Each row is a point on a landscape with many valleys, with its height.
From any point a ball rolls to the lowest of the 2 points nearest to it. It stops when none of these is lower. Distance is the straight distance between rows; heights are no part of it.
q_828: [149 144 116 119 190 130 115 154 153  79 142 157 119  66 120 110 109 111
 113  96  90 169 144 160  92 140 126 132 155 119 152 116 147 120  98 140
 102 132  87 122 162]  height 6.83
q_444: [136 120 104 149 113 137 170 159 126 129 144 155 100  77 139 117 129 160
 127 170 159  95 141 150 129 170  77 166 140 186  83 114  94  78 128 135
 138 148 114 160  98]  height 5.81
q_151: [114 143  93 181 167 116 149 127  99  91 132 150 118  63 112 118  97 147
  91  93 132 126 126 154  95 123 112 112 224  77 118 110 157  85  78 185
  96 121  73 129 160]  height 7.05
q_537: [111 145 145 146  87 120 178 127 135 132 126 119 122  75 118 132 157 110
  81 135 116  95  98  92 133 114 102 122 135 131 112 168 124  79 142 202
 150 100 146 145 116]  height 3.99
q_236: [ 75 109 137 138  79 125 151 103  75 131 116 142 118 168 137 180 103 156
 109 173 156  84 109  87 124 153 118 108  67 185  79  78 169 178 135 109
 104 152 107 146 131]  height 7.46
q_724: [146 142 113 128 141 113  75 152 183 132  63 102 132 138 106 115 106 118
 143  66 105 148 171 116 113 121 184 132 117 127 116 199 112 113 107 111
 156 146  73  99  60]  height 5.92
q_548: [176 119 159  99 147 112 145  93  96  85 104 111 166 125 116 126 131  88
 118 109 127 143 134 103  80 171  85 156 118 154 159 133 171 174  67 129
  98 149 167 141 117]  height 6.99
q_916: [ 52 108 140 107 159 140  92 158 119 116 144 130 112 138 134 109 129 135
 108 121 135 168 125 167  88 144 132 117 144 143 118  50 167 108 129 121
  68 121  70 137 142]  height 7.72
q_611: [106  95 165 104  91 130 116 141  96 108 163 161 154 124 129 166 114 117
 127 169 132 119  83 153 115 168  89 127  70 150 112  92 162 162 150 136
 100 129 131 155 173]  height 4.29
q_105: [146 130 121 133 120 109  88 139 164 124 105  91 129 127 158 128  84 136
 132  74 142 129 148 158 115 125 183 122 133  86 118 163  96 130 104 122
 146 149  67 141  80]  height 6.04
q_816: [103 156 158 133 100 139 144 157 143 100 140 135 140 136 104 127 168 102
  99 155 110 129 124 101 131 157 105 155  59 169 128 123 169 112 180 127
 138 123 142 109 138]  height 4.48
q_20: [173 145 117 144 145 157 147 109 168 175 102 127 143 111 103 107 170 141
 135 109  95 162 148  94  82  99 114 139 180 155 120 146 113  73 126 171
 157 103 161  99 154]  height 5.74
q_854: [127 123  71 133 155 162 127 144 115 115 118 187 111  71  71 143 116 161
 149 126  45 150 140 114 103 162 120 149 189 184 106  72 138 119 110  85
  88 154  85  94 140]  height 5.35
q_335: [107 115 169  86 162 129  99 140 116 125 161  97 127 162 160  89 134  94
 127 113 164 192 139 170 121 114 135 114 129  77 178 104 138 147 129 136
 105 101 165 138 152]  height 4.25
q_709: [139 112 136 158 133  77 106 110 135  93 100  95 170  76 160 151  90 166
 100  89 127 116 143 171  61 135 174 102 160  99 111 115 152 131  66 156
 113 174  23 160  95]  height 4.88
q_857: [141 113 155 100 107 131  71 137 170 148 103  90 164 220 102  81 178 171
 159 127 119 180 153 129 128 119 172 175  60 154 106 144 149 102 161 101
 177 135 129  87 109]  height 4.41
q_756: [125 153 157 125 106 116 126 144 195 112 160 121 126 119 152  90 160 118
 102 133 119 154 143 154 134 130 130 159  59 128 114 159 132  69 143 175
 162 114 101 126 124]  height 1.59
q_198: [153 109 118  81 180 122 110 168 108 151 121 115 119  99 131 119  84  72
 166  98 150 110 147 132 147 112  80 114 144  85 187 137  79 181 131 107
 109 114 226 140 145]  height 3.07
q_705: [166 152 168 129  63 110 182 121 166 140 161 120 136 118 198 147 188 121
 128 204 164  94  84 142 191 129  92 130  82 111 110 146 126 103 147 131
 172 110 128 149 133]  height 5.90
q_893: [160 125  81 158 110 134 152 151 146 135 155 159 104  76 156 130 127 193
 146 134 142  91 141 181 127 164 119 157 163 145  74 121  74  72 109 140
 137 131  80 148 120]  height 5.89
q_939: [217 171  93 132 164 126 168 117 122  31 133 139 127  76 123 103 135 114
 134 103  85 104 150  77 111 147 103 162 126 171 178 156 153 134  74 121
 127 145 127 117 155]  height 7.32
q_587: [153 162 100 156 136 151 113  94 153 118 133 170 128 127 108 116 124 139
 145 106  63 111 120 130 116 115 188 115 136 126 130 211 113  97 130 153
 133 113 106 107 153]  height 6.70
q_387: [ 66 165  90 156 155 162 107 130 147 135  98 142  80 147  86 112 123 109
 109  92  68 140 139  74 149  81 186  99 131 119 165 173 128 114 168 114
 133 113 114  87 105]  height 5.00
q_218: [ 56 109 119 106 164 122  91 152 113 139 121 125 100 150 161 120 100 140
 111 138 173 176 147 146 106 129 114 122 110 141  91  11 169 173 124  99
  90 148  92 146 135]  height 7.65
q_346: [170  96 113 104 160 135  83 139 137 169 163 152 137 140 129 136 109 133
 195 111 120 150 140 188 119 119 147 121 174  76 155 120  76 136 121 122
 124 101 161 117 179]  height 7.75
q_170: [201 124 104 125 136 118 114  92 100 136 158 117 141 149 167 127 112 146
 193 113 158 108 137 164 151 128 142 131 180  75 146 120  83 154  86 117
 122 118 171 133 177]  height 7.64
q_36: [ 88 106 124 148 152 153 143 136  74 128  95 135 116 100  54 120 101 114
 106  99 107 110 125  87 103 112 137 112 200 132 139 125 142 115 114 137
  95 133 132 127  99]  height 4.54
q_775: [129 141 109 126 119 126 168 100  67 107 147 157  93 129 154 184 137 119
 119 200 163  38  54 126 185 127  82 119 115 121 122 102 205 171 124 112
  95 116  93 133 153]  height 7.24
q_359: [164  87 184  89 155 132  96 161 151 141  94  98 178 146 104  85 167 133
 151 116 134 208 169 155  74 159 114 174 127 174  99 106 144  93 104 125
 131 150 122 110  93]  height 5.37
q_787: [116  97 128 133  92 116 115 125 118 176 106 105 124 163 166 152 100 132
 151 145 179 119 137 136 167 120 135 105 127 102 109 104  61 177 142 111
 143 137 169 152  97]  height 6.40
q_566: [175 139 134 118 143 141 148 124 170 186  79 109 142 139 103 114 165 125
 137 119 118 189 163  80  86  98  79 146 158 172 115 114 112 114 127 146
 168 114 206 102 136]  height 5.46
q_143: [ 60 142 123 162 127 135 133 124 123 114 151 144  92 113 108 113 117 132
  91 114 105  96 107 139 131 102 187  93 153  81 139 161 128  75 140 183
 102 106  75 126 141]  height 3.30
q_909: [118 135  58 129 154 142 140 155 130 126 106 174  98  55  92 149  91 124
 129 145  81 150 162  90 131 141  91 143 160 166 105  76 126 175 125  77
 113 169 124 125 125]  height 5.13
q_320: [ 66 122 107 109 120 142 111 161 124 132 124 113  89 165 132 119 111 166
 117 115 143 102 149 127 127 145 169 151  69 169 106  97 148 120 153  60
 119 154  43 132  70]  height 5.88
q_343: [ 87 156 104 126 142 139 134 186 172 128 168 144 106 123 132 121 130 109
 124 169 138  95 156 136 169 114 122 127  84 103 159 146  99 123 202  88
 149 115 131 112 103]  height 5.45
q_850: [104 157  99 129 131 114 112 124  97 133 115  99 112 197 141 156  92  99
 118 106 134  90 112  79 183 111 145 105  84 121 194 182 136 177 136  74
 143 140 179 115 105]  height 5.55
q_314: [ 88 145 127 151 143 140  80 124 154 144  87 112 126 202 113 107 129  97
 126  60  89 139 135 107 145  94 192  96  91 115 171 214 109 116 138 129
 145 116 132  93  88]  height 5.22
q_484: [ 66 128  93 139 147 152  96 130 133 190 111 117  85 173 103 129 143 145
 107 133 119 170 153 101 131  81 171 105 184 125 124  69 129 135 184 112
 122 106 133  94 130]  height 2.01
q_750: [110 101 156 141 154 145 134 110  77 128 112 119 148 142  97 107 124 126
 121  97 129 129 122 129  94 122 156 105 202 105 162 146 141 116  97 156
  89 126 133 122 120]  height 4.24
q_606: [122 150  71 113 164 121 131 137 157 138 121 151  94  65 123 145  96 108
 120 165 132 172 166 109 132 113  72 134 144 134 105  74 118 190 147 114
 125 149 145 125 142]  height 4.92
q_721: [161 131 177 121  61 116 155 136 165 143 150 122 174 152 161 113 182 131
 141 185 135 121 115 141 162 141 103 156  68 151 107 144 113  90 152 132
 202 124 162 133 119]  height 5.57
q_755: [114 100 143 146  41 108  99 110 145 182  89 102 142 148 161 173  94 156
 158 113 148 139 121 140 183 111 166  98 115 111  96 111  41 146 154 109
 168 146 139 148  94]  height 6.53
q_331: [153 143 164 124  92 115 167  94 125 119 150 106 120 118 197 154 171  89
 120 189 169 117  67 131 184 112  70 122  96  95 115 126 176 153 133 158
 133  97 128 148 151]  height 6.17
q_996: [208 157 119 131  88 112 155 105 161 141 135 119 155 100 143 152 119 113
 145 124 116 120 118 106 133 138  93 139 101 111 138 193  94 138 114 149
 178 118 183 128 148]  height 4.19
q_505: [132 154  65 169 132 139 136  99 113 113 154 177 103 119 103 141 110 188
 128 121  74  92 123 133 118 135 179 125 163 141 120 136 126 105 112 120
 116 134  61 111 156]  height 6.85
q_380: [149 106 170  77 164 132 102 180 142 108 125 106 161 166 135  58 151 113
 146 129 161 190 170 170 113 154 102 191  71 150 127  93 162 129 127 100
 126 144 139 126 109]  height 4.94
q_128: [157 178  95 159 119 133 136  89 143 128 144 136 116 146 133 125 128 133
 145 112 109 106 118 120 145  98 168 102 149  80 158 183 110 117 115 150
 137  94 130 111 166]  height 6.56
q_649: [123 132 143 148 119 136  85 109 191 141 105 144 144 111  83 123 137 123
 138  80  51 143 119 124  94  92 192 110 137 124 103 209 105  77 141 184
 140 117 106 101 124]  height 6.57
q_747: [113 104 208 142  51 128 158  99  81 124 135 103 150 101 124 153 159  86
 105 111 125 101  38 124 164 117 143  79 140  63 139 168 124 102 139 185
 134  89 138 149 139]  height 5.51
q_845: [103 100 143 115 151 141 130 158 137 151 136 161 120  67  74 135 139  96
  98 139  92 170 120 137 109 119  94 100 179 109 142 112 117 107 162 180
 112  80 160 120 172]  height 3.32
q_56: [199 145 126 117 151 131 184 104  82  55 117 125 149 107 112 113 143  97
 122 114 109  98 127  75 111 174  75 162 122 182 165 139 182 154  77 101
 105 147 149 123 124]  height 7.16
q_32: [121 152 170 143 120 140 138 142 160 114 151 143 133 122 131  89 163  84
 123 115  96 101 111 129 136 124 160 112  79 121 149 220 120  64 145 157
 157 100 126 125 104]  height 2.57
q_859: [ 99 137  84 164 119 132 169 110  90 123  84 148 111  86  63 158  85 131
  82 111 115  86 118  64 125 129 119 120 179 143 110 143 140 133 117 141
 103 159 122 137  97]  height 4.82
q_391: [109 147  85 133 156 136 115 117 137 191 101 124 106 133 105 153 102 132
 117 128 120 175 139 101 129  70 130  99 194  91 134  87 116 153 145 142
 123 101 171 110 155]  height 1.57
q_910: [130 156 125 120 157 133 109 134 179 124  88  91 109 150 117  76 158 139
 113  96 119 177 177 112 118 114 161 152 120 160 117 151 143  90 121 116
 140 131  80  99  72]  height 5.68
q_356: [ 77 101 183 115  95 110 133 127 106  88 154 132 132 105 133 149 121 127
  98 142 121 130  81 163 111 161 119 109  90 135 112 107 154 114 121 160
  82 130  85 167 142]  height 3.98
q_147: [137 109 117  89 173 121  55 138 126 148 189 140 137 160 135 140 112 136
 191 127 117 150 130 182 129 123 162 125 129  80 168 105 120 178 143  71
 115 128 163 112 208]  height 7.83
q_723: [219 170  69 141 164 121 141 111 128  76 123 142 122 124 134 106 118 130
 144  95 117 103 156 109 115 128 139 154 141 146 175 161 125 136  84 111
 142 130 131 108 144]  height 7.43
q_401: [146  86 137 112 144  97 117 126  87 125 118 122 134  84 156 141  66  92
 135 117 195 133 139 145 122 140  96 115 159  92 107 106  93 199  65 149
 107 156 162 171 109]  height 3.88
q_512: [154 158  92 118 167 132 153 125 157 150  84 116 113 106 129 116 134 117
 113 136 130 189 177  76 116 103  76 151 164 160 116  79 131 154 116 128
 142 134 171 113 134]  height 5.17
q_518: [125 108 107 117 115 119 117 143 128 138 155 166 133 108 122 169  92 143
 141 164 113 120 127 143 132 158 106 141  96 139 113 120 111 169 146 105
 127 149 134 146 143]  height 4.60
q_911: [123 158 114 127 126 134 145 113 136 140 165 122 140 198 177 118 180 166
 136 189 167 159 138 133 137 115 118 151 104 154 123  65 173 144 167 105
 136 113 145 116 182]  height 3.25
q_46: [175 156 116 132 140 136  80 107 200 156 115 111 121 181 158  73 163 145
 176 114 114 190 161 156 135  91 182 134 133 101 110 156  94  90 131 146
 161  87 105  92 139]  height 6.20
q_224: [ 83  74 130 130 107 157 102 129 106 189 116 142 132 186  76 157 146 168
 125 149 111 145 119 104 119 121 166 104 165 164 122  96 123 124 191 116
 135 110 162 106 135]  height 2.45
q_466: [142  86 198  97 145  97  99 119 110  98  93 105 182 146 109 136 105  92
 117 102 125 153 130 132  66 173 111 138  87 142 148 136 163 186  81 123
  97 172 149 152 100]  height 6.80
q_212: [ 83 149 102 122 175 155 156 129  91  96 161 158 101 119 105 109 171 137
 128 170 131 147 117 124 141 136  69 120 174 140 150  43 177 123 160 112
  84 102 136 109 186]  height 4.89
q_179: [ 92 151 135 119  99 113 125 165 197 120 135  99 116 132 149  81 147 143
 100 158 153 151 168 148 149 119 128 178  31 138 108 115 143  81 164 133
 164 139  88 131 102]  height 0.69
q_274: [ 83 147 147 131  98 137 175 143 113 129 125 117 109 162 124 129 169  99
  74 178 147  94 122  83 158 127 115 137  85 175 123 124 168 110 173 114
 133 131 140 133  90]  height 4.79
q_855: [114  71 201 137  76 130 164 106  52 137 104 116 165 106 114 146 136  93
 124 107 156 101  65 110 135 145 103  97 157  88 123 160  95 136 116 173
 130 113 183 162 108]  height 5.14
q_41: [137 172  74 155 114 138 153  76  99 125 169 158 107 176 133 143 114 191
 133 144 103  62 100 115 141 128 185 117 135 138 139 122 156 125 118  83
 126 127  75 103 162]  height 6.95
q_960: [119 130  93 149 109 122 155 121  91 154  89 112 113 154 125 161  96 102
 114 126 164  70 119  63 180 117  98  97 117 127 138 176  97 177 127 109
 150 136 196 135  73]  height 5.31
q_535: [100 105 101 109 173 134 100 162  85 154  92 134 101 111  88 158  48  82
 138  84 135 112 136 101 145 108 118  92 172  97 166 132  97 185 115  95
 107 140 188 127 107]  height 2.49
q_63: [148  91 196 127 102 117  87  97 153 151  95  80 177 173 135 115 155 155
 166  77 121 166 129 155 105 123 194 119 139 112 122 166 103 109 108 146
 138 146 113 130  92]  height 6.15
q_10: [128 124 148 136  67 104 154  75 123 140 131 112 123  88 157 166 141 121
 114 149 156 158  67 136 158 114  86 100 125  86  93 100 132 150 137 199
 131 104 135 159 164]  height 6.37
q_833: [102  97 127 136 103 141 128 116 110 173 147 129 136 182 137 135 170 173
 142 189 158 137 128 139 140 114 129 123 156 158 103  57 117 125 181 126
 143 107 150 121 155]  height 2.88
q_520: [137 167  91 123 148 125 131  95  80  90 175 131 100 185 170 123 116 158
 127 119 139  65 107 134 142 128 182 119 114 110 175 117 174 154  88  78
 106 129  85 128 162]  height 7.04
q_629: [137 166  89 150  89 109 143 117 159 107 155 134  99 115 169 151  86 153
 105 143 123  92 125 140 137 142 156 128  75 119 112 147 125 133 121 123
 146 145  63 153 123]  height 6.01
q_342: [129  92 190 129  88 143  91 133 154 133 134 129 155 186 118  77 182 146
 160 134  99 133 124 152 136 136 183 159  65 161 107 174 124  65 165 136
 171 127 104 103 107]  height 4.81
q_650: [199 198 118 129 152 142 181 124 181 102 170 165 138  99 131 111 188 117
 144 163  81 126 125 115 128 128  84 154  85 143 155 178 147  90 134 134
 165  96 140  88 191]  height 3.65
q_778: [105 113 170 120 108 132 157 151  97 143 143 129 119 107 108 157 157  59
  88 157 136  94  70  97 169 128  88 103  96 101 144 165 151 146 168 144
 135  82 174 136 123]  height 3.97
q_239: [161 151 109  96 153 120 103 148 157 120 183 140 173 165 131 141 129 142
 195 180 136 105 152 152 167 118 118 164  88 129 150 123 142 186 196  46
 151 133 180 106 202]  height 8.01
q_659: [174 147 118 136 159 126 145 147 175  93 111 149 133  19 126 120 113 116
  97 106  96 167 148 147  70 149  90 155 153 143 113 149 126  89  89 178
 125 136 108 133 150]  height 6.64
q_634: [162 197 146 125 115 132 169 137 175  85 162 160 143 110 127 131 187 106
 108 179  85 123 110 114 129 158  85 168  57 160 135 153 191  92 148 137
 140 118 126 100 178]  height 4.09
q_525: [ 47 126 153 141  96 124 157 115  87  99 153 131 101 111 121 139 117 140
  78 130 127  92  73 134 118 130 133  91 130 121 115 114 167  86 126 176
  83 112  69 158 134]  height 3.67
q_115: [110  69 150 111 124 109  98 121  92 143 108 104 146 175 151 143  74 153
 144 106 167 112 137 155 118 146 167 120 115 127 115 109 122 175  90  74
 105 174 103 166  70]  height 6.41
q_742: [134  96 194 125  58 146 134 124 148 143 156 136 168 169 137 115 206 165
 145 156 108 106  99 144 135 140 157 151 101 189  97 138 115  43 169 150
 162 117 127 116 131]  height 5.16
q_954: [179 158 110 150 122 140 107 102 198 182  90 102 139 146 124 119 154 151
 160 105  99 177 171 108 101  87 158 137 181 125  94 152  89  74 114 172
 170  95 130  87 136]  height 5.99
q_698: [182 160 117 116 132 123 147 130 179 157 132 128 163 114 111 154 156 105
 167 142  99 126 117  96 130 105  67 132  83 104 155 181  84 146 176 123
 197  93 210 100 166]  height 3.64
q_786: [110 141  92 139 103 116  95 143 149 125 140 126 101 143 156 149  77 161
 133 107 124  96 134 147 158 131 191 118  77 101 130 154  92 144 130  88
 150 148  72 140  96]  height 5.86
q_378: [204 120  82 137 137 123 111 150 163 148 136 176 139  66 126 162 110 170
 172 118 103 133 153 177 102 152 131 159 169 135  85 143  71 104  96 125
 145 140  89 123 141]  height 5.62
q_202: [ 84 111  99 150 100 136 158 115  81 158  91 140 102 130  87 167  95 116
  93 141 143  88 116  63 154 134 110 110 128 165 106 134 119 161 136 123
 131 150 166 142  80]  height 5.07
q_188: [130 122 103 128 137 121 117 135  98 139 109 104 105 170 159 118  80 124
 131 114 194  99 158 121 149 130 138 133 133 123 136 120  95 173 101  81
 129 157 137 152  72]  height 6.23
q_430: [134 130 133 123 120 148 115 149 127 155 106 104 160 233 108  95 159 156
 151 154 148 154 160 106 154 119 143 182  64 170 141 120 156 135 173  62
 176 142 181  83  98]  height 4.00
q_594: [ 79 136 129 152  83 134 145 131 165 147 102 117 119 106  91 141 144 128
  83 112  88 104 126  76 119 105 146 137 119 181 105 177 115  62 153 174
 158 138 138 126  76]  height 4.46
q_866: [ 70 123 149 123 131 142 117 136 136 132 158 141 109 123 103 129 141 114
 106 137  94 154  96 145 130  93 146  92 148  81 157 131 126 110 175 185
 121  73 128 116 172]  height 2.89
q_904: [ 81 152  95 164 123 154 134 121 158 154  95 131 100 110  62 128 138 130
  92  96  79 139 145  58 122  77 152 115 169 141 130 155 122  82 158 167
 141 115 126  98 118]  height 4.80
q_152: [110 115  81 110 160 134  95 132  96 160 126 151 104 142 100 153  89 119
 135 115 121 129 137 116 144 111 144 109 166 102 161 107 121 185 139  80
  97 142 170 121 144]  height 2.07
q_630: [130 144 141 118 149 141 131 151 106 110 128 116 135 195 116 124 138  93
 136 109 121  93 123  72 170 129 135 132  77 140 192 182 157 156 143  58
 139 143 194 101 109]  height 5.73
q_647: [122  81 186 116 157 135  92 120  96 137 126 100 148 155 130 103 121 107
 139  77 142 172 121 166  98 107 165  89 191  67 163 123 114 133  88 150
  87 113 145 130 136]  height 3.91
q_758: [113 133 145 158 112 133  85 102 128 115 116 124 152 182 130 135  99 114
 148  64 101 103 106 133 136 123 203  89 105  78 168 227  95 131 114 122
 139 132 115 111 101]  height 5.44
q_418: [100  85 177 125  51 100  99 106 161 175 105 107 150 121 146 164 128 136
 123 107 119 167 108 146 141 105 169  97 125 111 102 112  64 122 161 147
 151 130 145 143 122]  height 6.65
q_812: [105 126 157 138 138 134 144 128 128  92 114  97 117 133 122  86 150 137
  96 107 137 124 155 124  97 144 139 152 120 176 127 142 155  75 114 147
  99 148  77 141  73]  height 5.40
q_60: [ 99 117 155 138 120 137 185 132  95 116 122 112 114 131 125  99 142 113
  82 136 171  94 125 105 128 152 107 138 123 173 124 133 142  90 112 144
 110 146 126 155  74]  height 5.12
q_544: [125  50 200 109  98 124 138  87  58 132 127 128 159 121 133 137 149 103
 139 144 177 146  84 140 130 148  85  90 142 130  98  86 113 164  97 170
 113 127 181 166 140]  height 4.69
q_583: [160 155 123 140 116  93 139 114 199 121 102 109 150  77 141 129 122 136
  79 124 118 173 152 124  83 142  96 167 121 166  76 132 133 101  83 181
 142 159 114 144 113]  height 6.39
q_489: [107 133 171  80 159 116 115 175 140 104 154  98 135 169 170  72 138  97
 127 143 184 168 157 167 140 139 111 164  64 110 162  94 163 146 154  98
 131 128 144 144 127]  height 4.58
q_599: [178 153 112 141  97  82 125 106 187  98 121 120 131  90 156 143  91 148
  94 124 120 146 139 136 106 145 132 157  82 134 102 147 128 143  88 149
 157 158  92 153 118]  height 6.19
q_735: [111 122 121 104 142 130  94 155 147 128 207 157 142 150 149 136 132 150
 175 163 126 126 126 191 146 129 145 139  92  89 146  94 125 159 196  89
 134 108 128 126 189]  height 7.91
q_953: [166 144 118 126 131 114 172 105 108  80 160 143 121  76 157 139 131 140
 109 158 154 117  96 154 119 168  65 142 130 144 116 119 147 120  80 166
 112 125 109 151 160]  height 7.31
q_487: [ 84  94 138 118 106 111 116  94  90 131 120 124 127 167 151 143 108 169
 126 155 177 140 121 134  99 143 105 107 103 172  61  31 162 179 109 115
  93 141 104 147 154]  height 7.56
q_524: [194 181  98 101 173 136 158 135 169 114 153 154 135  74 113 132 161  94
 167 133  64 125 132  99 123 108  68 139  95 106 188 178 115 144 164 124
 162  86 178  93 202]  height 3.06
q_64: [132  48 172 114 137 117 130 109  49 129 117 145 161 108 120 151  97 123
 150 134 176 118 113 152  91 160  96 109 171 135 103  82 118 174  61 147
  80 168 144 167 118]  height 4.30
q_183: [ 97 111 115 118 145 152 111 144 114 137 122 142 110 171  91 128 126 159
 135 122 110 134 148 117 115 147 165 151 115 176 114 110 145 130 146  72
 110 160  85 107  91]  height 5.72
q_409: [153 146 130 116 138 136 146 109 109 149 146 108 148 221 157 102 173 136
 153 180 177 143 149 112 155 118 102 158 112 155 142  92 168 151 160  79
 154 133 205 105 146]  height 3.58
q_273: [142  69 105 106 137 128 101 160 111 165 123 167 129  97 116 161  86 155
 159 144 134 136 134 168 103 161 113 149 152 160  69  84  91 150 113  89
 118 162 119 144  99]  height 4.93
q_103: [ 85 124 136 136 140 147 157 125  67 108 135 161 113 113  61 131 155 127
 112 158 108 138  83 109 123 138  81 112 177 145 144  67 179 104 142 153
  82  91 139 108 175]  height 4.68
q_541: [122 100 101 113 179 168 111 163  97 106 123 161 110 132  92 117 126 151
 165 115  78 144 156 123 107 179 141 158 164 178 125  71 145 135 116  52
  77 163  74  98 118]  height 5.54
q_922: [101 135 102 136 114 137  99 160 161 146 162 132 107 165 147 152 101 137
 168 153 129  90 133 162 189 111 163 107  79  74 153 158  71 150 184  76
 165 119 131 115 109]  height 5.67
q_252: [119 162  68 144 197 120 135 163 121  84 133 159  85  43 109 103  91 125
  96 105 112 156 139 143 113 128 117 124 203  89 140  86 143 113  86 146
  96 121  79 126 156]  height 6.96
q_797: [ 80 147 179 147  89 131 154 155 125 127 134 126 127 117  97 144 174  72
  81 129 103  75  74  74 142 130 138 102  90 123 154 205 134  87 156 161
 158  96 155 124 100]  height 3.36
q_96: [114 106 149 109 131 140 162 137  54 130 138 157 129 110  78 156 150  79
 114 150 116 100  76 101 143 135  77 122 132 121 153 127 164 146 158 133
 110  95 181 119 151]  height 4.34
q_704: [168 153 138 147 112 131 128 102 173 152 154 119 131 159 172  98 157 140
 173 126 136 149 137 158 156 110 157 125 131  85 139 153  88  90 132 152
 156  88 133 122 156]  height 6.38
q_452: [181  88 186 116 131 139 102 136 154 160  91 104 178 145  99  96 171 127
 160  91 115 165 147 136  80 136 131 152 142 151 119 170 108  84 102 145
 158 130 155 109  98]  height 5.80
q_743: [131 110 146 136 131 151 181 176 118 123 138 128 114  98 145  75 153 115
 116 134 182  93 157 146 136 158  80 153 130 155 119 135  96  66 120 152
 130 122 124 153  72]  height 5.47
q_185: [222 142  80 129 172 111  99  88 103 101 143 110 126 175 162  99 121 149
 172  88 147  96 159 144 130 119 175 151 179 109 170 128 110 149  70  86
 119 130 135 127 148]  height 7.55
q_332: [ 62 143  82 115 189 155 150 145 110 115 159 141  89 124 124 108 162 123
 131 198 157 131 151 124 167  98  77 115 166 122 151  50 150 164 199  81
 107 101 160 113 159]  height 5.06
q_633: [193 116 104 124 153 124 116 163 120 145  99 128 144  78 134 136  79 135
 150 115 146 138 170 152  96 149 111 136 188 143  89 125  80 131  84 124
 136 156 109 144  83]  height 5.29
q_68: [ 88 177  68 133 188 161 155 163 153 110 165 142  67 114 130  98 140 114
 121 169 129 110 172 134 171  92 116 120 134  96 165  99 114 133 194  81
 119  99 119 111 129]  height 5.25
q_360: [109  88 191 131  88  92 142  99 105  81 133 123 161  60 156 145 109 143
 122 116 141 122  82 177  95 164 113 103 114 115 101 121 132 123  82 183
  78 155  76 190 137]  height 4.31
q_729: [109  85 179 138 111 100 113 122 134 117 109 105 174  70 146 150  97 147
 116 101 126 140 109 177  72 138 140 107 165 110  91 117 128 113  84 172
  91 170  68 172 116]  height 4.62
q_435: [149 106 138  99 146  97  78 135 116 106  83 105 161 140 122 144  57 108
 123  98 126 140 158 129 104 151 145 139 100 139 146 125 147 203  83  73
 118 194 121 148  72]  height 6.59
q_443: [104 114 174 141  58 103 122  91 145 160 109  93 143  96 159 138 140 131
 105 109 149 167  89 142 139  93 149  91 164  96 100 104  85 119 138 195
 131 111 136 156 152]  height 6.52
q_8: [134 119 174 144 106 117  75  91 188 141  84  88 170 120 137 120 154 134
 156  64  94 156 134 145  98  86 203 112 162 108  96 188 105  70 113 184
 135 137  87 119  94]  height 6.36
q_106: [144 164  95 105 135 106 140  90  85  99 166 112  96 151 183 154 122 130
 116 157 154  70  78 129 176 111 123 117 113  92 160 116 202 181 116 110
 104 116 114 136 170]  height 7.13
q_24: [163 120 115 100 155 104 110 137 113 127 117  93 128 100 169 121  74  80
 152  81 187 126 153 143 144 111  95 108 164  49 158 134  83 181  95 143
 109 120 200 158 138]  height 3.47
q_135: [121 141  73 132 155 135 131 163 117 119 117 122  75 150 147  96  98 137
 114 117 172  87 179 114 149 145 152 156 121 141 134 115 113 132 114  66
 128 151  73 138  51]  height 6.06
q_411: [113 122 150 128  72 129 172 111  74 128 137 145 118 161 156 185 127 128
 112 200 154  50  64  95 157 145 100 110  76 164  96 110 195 159 134 108
  99 128  96 139 137]  height 7.36
q_868: [152 145  96 169 130  99 164  93 108  70 123 122 124  59 159 127 113 145
  87 129 166 128 115 141 107 142  78 120 176 118  99 110 153 113  61 189
 113 132  97 168 143]  height 7.18

For each start below, name the point where the ball stops.
q_868 | q_786
q_218 | q_606
q_170 | q_606
q_443 | q_391
q_8 | q_647
q_544 | q_391
q_850 | q_647
q_505 | q_606
q_755 | q_606
q_857 | q_391

For each start below, name every point that the ball comes to, in order.
q_239 | q_147 > q_346 > q_170 > q_185 > q_723 > q_939 > q_56 > q_548 > q_466 > q_435 > q_115 > q_188 > q_135 > q_320 > q_183 > q_541 > q_854 > q_909 > q_606
q_893 | q_378 > q_633 > q_273 > q_518 > q_611 > q_356 > q_525 > q_143 > q_866
q_41 | q_505 > q_587 > q_128 > q_704 > q_46 > q_954 > q_20 > q_566 > q_512 > q_606
